A landscape with many peaks, sampled at points; each row gives a point and its height.
From any point a climber takes the steepest step (rise divided by distance) to one of its 6 nearest points. It stops when none of these is higher. Distance is the straight distance between rows; heights are no part of it.
J_130: [ 92 133 151 136  97  77  57 110 212 165  39 160  61 199 133 164 177 157
 140 133 132]  (h 2.35)
J_65: [159 163 114 119 148  94 141  69 150 173 127 162 113 103 153 142 164 163
 155 103 136]  (h 4.08)
J_105: [ 96 127 130 147  99  86  77 115 199 166  79 155  85 179 115 143 147 136
 131 135 139]  (h 2.67)
J_529: [102 115 132 133 135 171 190 168  72  66 159  94 198 120 122 116  86  77
 102 140 112]  (h 4.03)
J_575: [ 94  86 123 159 106 121  89 191 150 104  94 126  98 184 109 120 118 128
 123 147 185]  (h 2.54)
J_976: [153 122 105 125 131 143 121 131 131 113 139 121 122 120 142 134 125 124
 126 120 124]  (h 3.66)
J_554: [130 129 138 128 131 159 160 145  84  93 150 106 175 106 139 127 101 104
 111 122  93]  (h 6.32)
J_109: [152 145 135 124 139 152 146 123  82 124 151 114 151  90 141 134 130 123
 113 117  86]  (h 4.95)
J_340: [137 162 126 116 143  80 119  70 188 190 113 182  84 130 129 154 159 153
 172 109 128]  (h 2.98)
J_231: [105 122 145 137 133 169 177 165  67  74 154  96 202 105 127 121  87  87
  97 133 109]  (h 4.12)
J_963: [126 139 115 132 121  94 109  88 190 169 110 153  93 153 116 136 148 133
 149 119 138]  (h 6.89)
J_273: [164 150 126 119 136 134 140 101 103 130 150 118 135  87 147 128 150 143
 118 115 103]  (h 4.97)
J_923: [108 103 118 157 104 111  89 154 180 126  98 130 103 167 119 130 117 130
 126 141 159]  (h 5.05)
J_194: [ 94 100 128 173 102 105  86 175 169 117  90 135 100 189 114 131 120 130
 120 147 170]  (h 3.85)
J_700: [143 143 144 132 131 162 158 138  71 112 158 107 170  85 130 127 113 115
  99 112  99]  (h 5.25)
J_929: [ 85  74 117 153 114 141 109 222 124  80 111 111 113 198 101 116 119 111
 133 171 182]  (h 1.85)
J_505: [134 158 118 119 131  88 120  74 195 187 117 176  86 139 133 147 152 149
 167 114 133]  (h 3.34)
J_10: [ 99  89 119 126 118 168 143 182  93  57 136 102 165 161 121 115  86  83
 133 172 140]  (h 3.00)
J_95: [101 103 130 127 132 177 155 176  81  60 149 107 179 135 124 122  89  79
 118 155 118]  (h 4.07)
J_84: [114  80 113 141 114 147 102 175 143  97 111 122 113 168 113 123 102 118
 135 143 165]  (h 4.06)
J_681: [138 117 115 118 127 161 130 151 111 101 134 118 134 118 140 130 110 108
 126 122 110]  (h 5.11)
J_144: [150 133 112 118 124 148 132 135 105 115 134 116 134 105 146 143 123 127
 124 115 108]  (h 4.92)
J_684: [153 131  97 131 125 129 116 119 147 123 135 131 117 118 142 129 134 130
 135 120 128]  (h 0.89)
J_82: [150 131 104 128 129 142 125 122 129 120 143 126 133 111 149 135 134 126
 126 111 117]  (h 3.07)
J_35: [ 89 116 141 161  95  88  73 137 197 153  74 164  87 196 124 145 136 139
 127 135 150]  (h 2.30)
J_598: [ 91  82 119 159 104 130  96 198 145  87  98 123 104 190 117 123 123 122
 133 154 184]  (h 2.58)
J_943: [176 179 129 102 159 102 155  63 116 168 141 144 124  75 155 123 167 178
 128 110 123]  (h 4.00)
J_846: [168 165 142 108 153 120 150  77  88 149 155 124 136  73 141 122 156 164
 113 121 104]  (h 4.93)
J_739: [ 93  69 124 137 115 151 106 218 114  72 111 105 123 193  94 116 115 101
 142 182 168]  (h 1.60)
J_601: [ 91 116 137 159  95  97  81 131 196 151  81 146  97 188 120 132 134 139
 120 133 154]  (h 1.87)
J_60: [159 173 129 105 151  89 147  63 150 185 128 176 109  97 155 134 162 166
 162 104 131]  (h 3.54)
J_937: [142 128 133 123 130 157 150 144  82 113 153 112 150  99 138 127 114 109
 107 115  93]  (h 5.61)
J_182: [114 144 135 115 121  78  94  78 205 188  86 174  67 159 119 159 159 150
 158 113 128]  (h 0.32)
J_307: [155 146 125 119 138 140 142 113 100 130 144 113 133  94 143 133 140 135
 116 108  97]  (h 4.62)
J_211: [117 116 138 125 129 162 170 162  67  77 150 102 186 110 132 125  92  91
 104 130  98]  (h 5.00)
J_121: [111 142 132 117 110  79  90  84 203 185  72 165  70 163 117 153 158 147
 153 121 131]  (h 1.71)
J_262: [169 166 125 106 155  93 153  66 143 171 131 158 122  89 156 131 165 170
 140 107 129]  (h 3.33)
J_342: [128 135 156 142 149 168 201 150  46 101 179  71 208  58  95 102  92  89
  81 116 113]  (h 2.88)
J_877: [ 93  73 123 135 121 158 110 213  99  70 116 105 131 193  95 112 110  95
 136 184 168]  (h 1.77)
J_156: [129 145 168 138 142 160 181 138  56 121 169  86 190  71 112 111  96 109
  93 117  97]  (h 2.38)
J_975: [106 124 140 142 141 170 189 162  57  76 159  84 202  95 116 113  88  86
  90 131 111]  (h 3.51)
J_835: [168 165 143  99 158 110 156  62  99 161 146 133 128  63 152 111 160 168
 114 104 108]  (h 5.35)
J_242: [132 138 109 123 128  91 113  79 184 170 120 152  99 134 128 138 150 142
 156 113 127]  (h 5.62)
J_447: [137 113 108 135 119 143 111 136 140 111 128 128 116 135 138 135 115 123
 132 126 138]  (h 4.72)
J_807: [128 134 101 130 123 104 112  92 174 154 119 145 103 128 129 135 141 142
 151 119 135]  (h 5.71)
J_265: [111 100 121 119 127 175 142 176  97  70 145 111 161 141 130 123  92  87
 123 152 123]  (h 4.48)
J_309: [176 185 160  93 172  74 149  41 121 192 140 170 115  69 171 114 156 195
 137  94 134]  (h 3.71)
J_163: [ 85 128 144 151  93  77  59 131 209 151  55 161  75 200 127 153 158 142
 132 135 130]  (h 2.41)
J_577: [ 97 138 143 123 105  80  78  88 207 189  60 168  65 180 120 163 164 153
 151 121 128]  (h 1.83)
J_620: [ 89  68 114 145 109 158 113 246  97  59 119  97 145 209  80 104 131  85
 136 205 173]  (h 1.21)
J_610: [106  84 120 130 118 151 113 189 114  76 120 111 123 168 114 120 104 106
 133 158 162]  (h 2.82)
J_749: [100 137 147 127 105  75  68  98 207 182  53 162  66 188 119 160 171 153
 146 127 125]  (h 2.34)
J_707: [116  86 114 116 120 158 116 180 108  78 128 112 137 150 125 121  99  97
 132 150 142]  (h 3.26)
J_17: [120  97 105 137 109 143 105 156 144 104 125 121 111 146 127 123 101 122
 127 132 155]  (h 4.98)
J_12: [118 131 147 136 137 168 179 154  62 104 164  93 197  88 121 120  93  94
  96 121  93]  (h 6.81)
J_166: [152 154 171 124 151 152 175 112  55 145 181  99 172  57 113 108 107 119
  94 109  83]  (h 2.75)
J_719: [132 135 138 128 132 158 164 144  70 104 155 106 176  92 136 126 105 103
 100 117  95]  (h 5.42)
J_617: [115  94 109 126 122 157 112 173 122  90 129 119 117 152 122 120  95 104
 137 143 152]  (h 4.05)
J_530: [119 105 108 146 108 133  95 144 167 124 117 131 112 147 125 132 115 127
 136 125 151]  (h 5.19)
J_880: [176 167 141  94 166  99 157  57  99 168 144 138 124  70 154 116 163 183
 114 115 115]  (h 4.46)
J_850: [118 146 134 119 124  90 107  74 198 188  91 178  75 156 124 160 158 151
 165 110 129]  (h 1.09)
J_458: [139 122  99 136 118 119 109 124 169 137 130 130 112 135 129 128 126 133
 136 118 139]  (h 4.91)
J_419: [113 115 120 157 103 104  86 136 189 152  98 142  96 170 112 133 132 132
 121 129 150]  (h 4.14)
J_261: [130 145 162 131 139 162 170 138  61 119 162  96 183  75 121 112 108 112
  98 114  91]  (h 3.52)
J_886: [146 158 158 124 139 150 165 127  60 124 169 104 171  81 121 125 109 111
  96 118  84]  (h 4.17)
J_920: [149 172 121 115 145  83 139  64 176 193 116 179 102 115 139 146 161 160
 161 106 132]  (h 2.61)
J_756: [116 145 115 130 124  81 103  84 201 177 100 164  86 161 117 151 151 142
 162 118 133]  (h 3.67)
J_966: [100  78 126 128 121 159 117 199 102  67 125 108 136 177 106 113  92  91
 140 184 161]  (h 1.89)
J_983: [ 97  71 122 130 119 166 125 208  94  58 136 101 160 184  96 106  95  81
 134 201 152]  (h 1.73)
J_744: [112  85 113 147 107 123  88 172 152 109 107 125 105 173 114 120 104 127
 129 141 171]  (h 4.04)
J_685: [139 124 121 121 125 156 138 146 101 103 142 116 144 114 142 136 114 111
 125 124 105]  (h 5.28)
J_815: [160 155 134 112 143 129 142  99  90 139 150 116 139  79 145 125 153 144
 119 108  99]  (h 5.63)
J_256: [178 171 141  89 167  95 162  56 111 179 142 150 124  66 164 117 157 185
 129 104 126]  (h 4.16)
J_562: [127 127 103 140 116 107 105 106 185 138 115 138 104 140 122 132 138 135
 138 120 146]  (h 5.48)
J_985: [149 154 102 124 133 103 130  89 156 152 132 152 112 112 142 134 153 153
 146 116 128]  (h 5.18)
J_584: [114 120 114 149 113 112  94 120 181 142 113 139 100 158 119 132 127 130
 138 127 146]  (h 5.50)
J_618: [101  79 121 119 126 172 126 196  97  63 137 108 153 172 112 110 100  84
 132 180 151]  (h 2.14)
J_934: [102  91 124 118 128 175 152 179  88  56 147  98 172 157 122 120  89  77
 123 177 129]  (h 3.44)
J_588: [133 148 168 136 152 157 188 129  49 126 187  91 195  54 104 109 102 112
  87 111  97]  (h 2.20)
J_287: [ 87  67 114 154 109 151 107 234 108  65 106 101 134 207  82 114 126 102
 143 189 173]  (h 1.54)
J_5: [158 154 164 117 142 141 165  92  60 142 173 101 155  56 128 116 139 140
 101 112  88]  (h 3.46)
J_924: [168 163 118 115 153 106 143  78 131 156 140 146 122  91 152 123 166 168
 138 111 117]  (h 3.47)
J_303: [165 162 154 102 148 133 160  85  65 151 166 108 143  65 132 110 147 149
 109 111  86]  (h 4.26)
J_96: [117 113 135 120 128 162 146 155  88  88 148 111 174 114 140 126  98  98
 118 126 103]  (h 5.55)
J_916: [160 155 149 119 141 147 155 107  70 139 156 112 154  77 140 126 142 137
 104 117  87]  (h 3.36)
J_720: [113 107 115 146 106 112  83 137 179 138 114 131  98 163 125 126 119 128
 133 127 159]  (h 5.26)
J_712: [124 109 108 119 122 159 127 156 118  93 142 112 140 127 136 123 102 102
 126 130 127]  (h 4.83)
J_993: [132 144 167 138 148 170 181 141  63 111 166  95 192  74 118 124 105 106
  98 113  97]  (h 2.43)
J_138: [ 98  85 116 127 126 164 119 185 105  71 128 111 138 169 115 118  97  96
 133 160 149]  (h 2.15)
J_612: [159 155 112 113 147 122 147  91 116 145 138 135 125  92 148 131 159 152
 133 106 114]  (h 4.44)
J_34: [155 138 101 125 136 123 128 102 149 137 134 132 112 110 144 132 148 140
 141 120 123]  (h 3.35)
J_930: [162 162 143 108 153 138 148  94  77 145 153 115 142  76 140 119 151 147
 113 115  93]  (h 4.81)
J_903: [100 132 138 131 102  85  82 100 204 180  78 159  81 181 117 149 154 148
 145 122 132]  (h 2.42)
J_640: [160 142 106 121 134 131 135 106 129 133 138 125 129  98 148 131 147 146
 133 113 108]  (h 3.48)
J_72: [178 175 144  95 163  78 155  46 120 183 140 164 121  74 163 123 155 185
 137 100 130]  (h 3.82)
J_4: [111 144 131 132 108  83  89  90 202 180  86 161  74 165 120 150 157 145
 150 121 129]  (h 1.98)
J_282: [114 125 113 143 111 107  91 110 195 156 106 145  86 161 118 138 136 133
 141 123 137]  (h 4.21)
J_527: [144 140  96 132 122 107 120  96 175 154 130 146 109 121 129 134 143 137
 144 118 132]  (h 5.51)
J_151: [177 181 164  82 173  77 156  29 116 195 140 162 115  54 178 110 140 196
 128  89 139]  (h 3.40)
J_932: [123 139 169 137 148 162 196 137  49 119 184  75 207  51  93 105  98 104
  87 118 107]  (h 2.74)
J_407: [ 91 104 130 162 101 102  80 163 184 138  84 139  93 191 120 130 130 136
 128 141 160]  (h 3.55)
J_401: [136 116 106 122 117 155 118 139 126 103 136 123 123 122 143 126 111 121
 128 128 133]  (h 4.79)
J_763: [138 155 112 127 133  93 122  80 177 173 118 170 105 125 131 137 150 150
 155 111 131]  (h 4.52)
J_434: [129 101 110 124 120 154 121 159 128 100 128 122 129 138 135 128 109 108
 135 123 127]  (h 4.82)

For each start below, name the point where the climber stops.
J_966: J_584
J_138: J_584
J_739: J_584
J_287: J_584
J_60: J_963
J_262: J_963

Call two points neighbours if one is among the 6 nearest of the other. Go from one point of each pair to the other, from neighbour to neighbour, staying as high as possible. Name the lowest point that can't be avoided.
J_963 and J_554: J_434
J_554 and J_815: J_109
J_963 and J_584: J_562
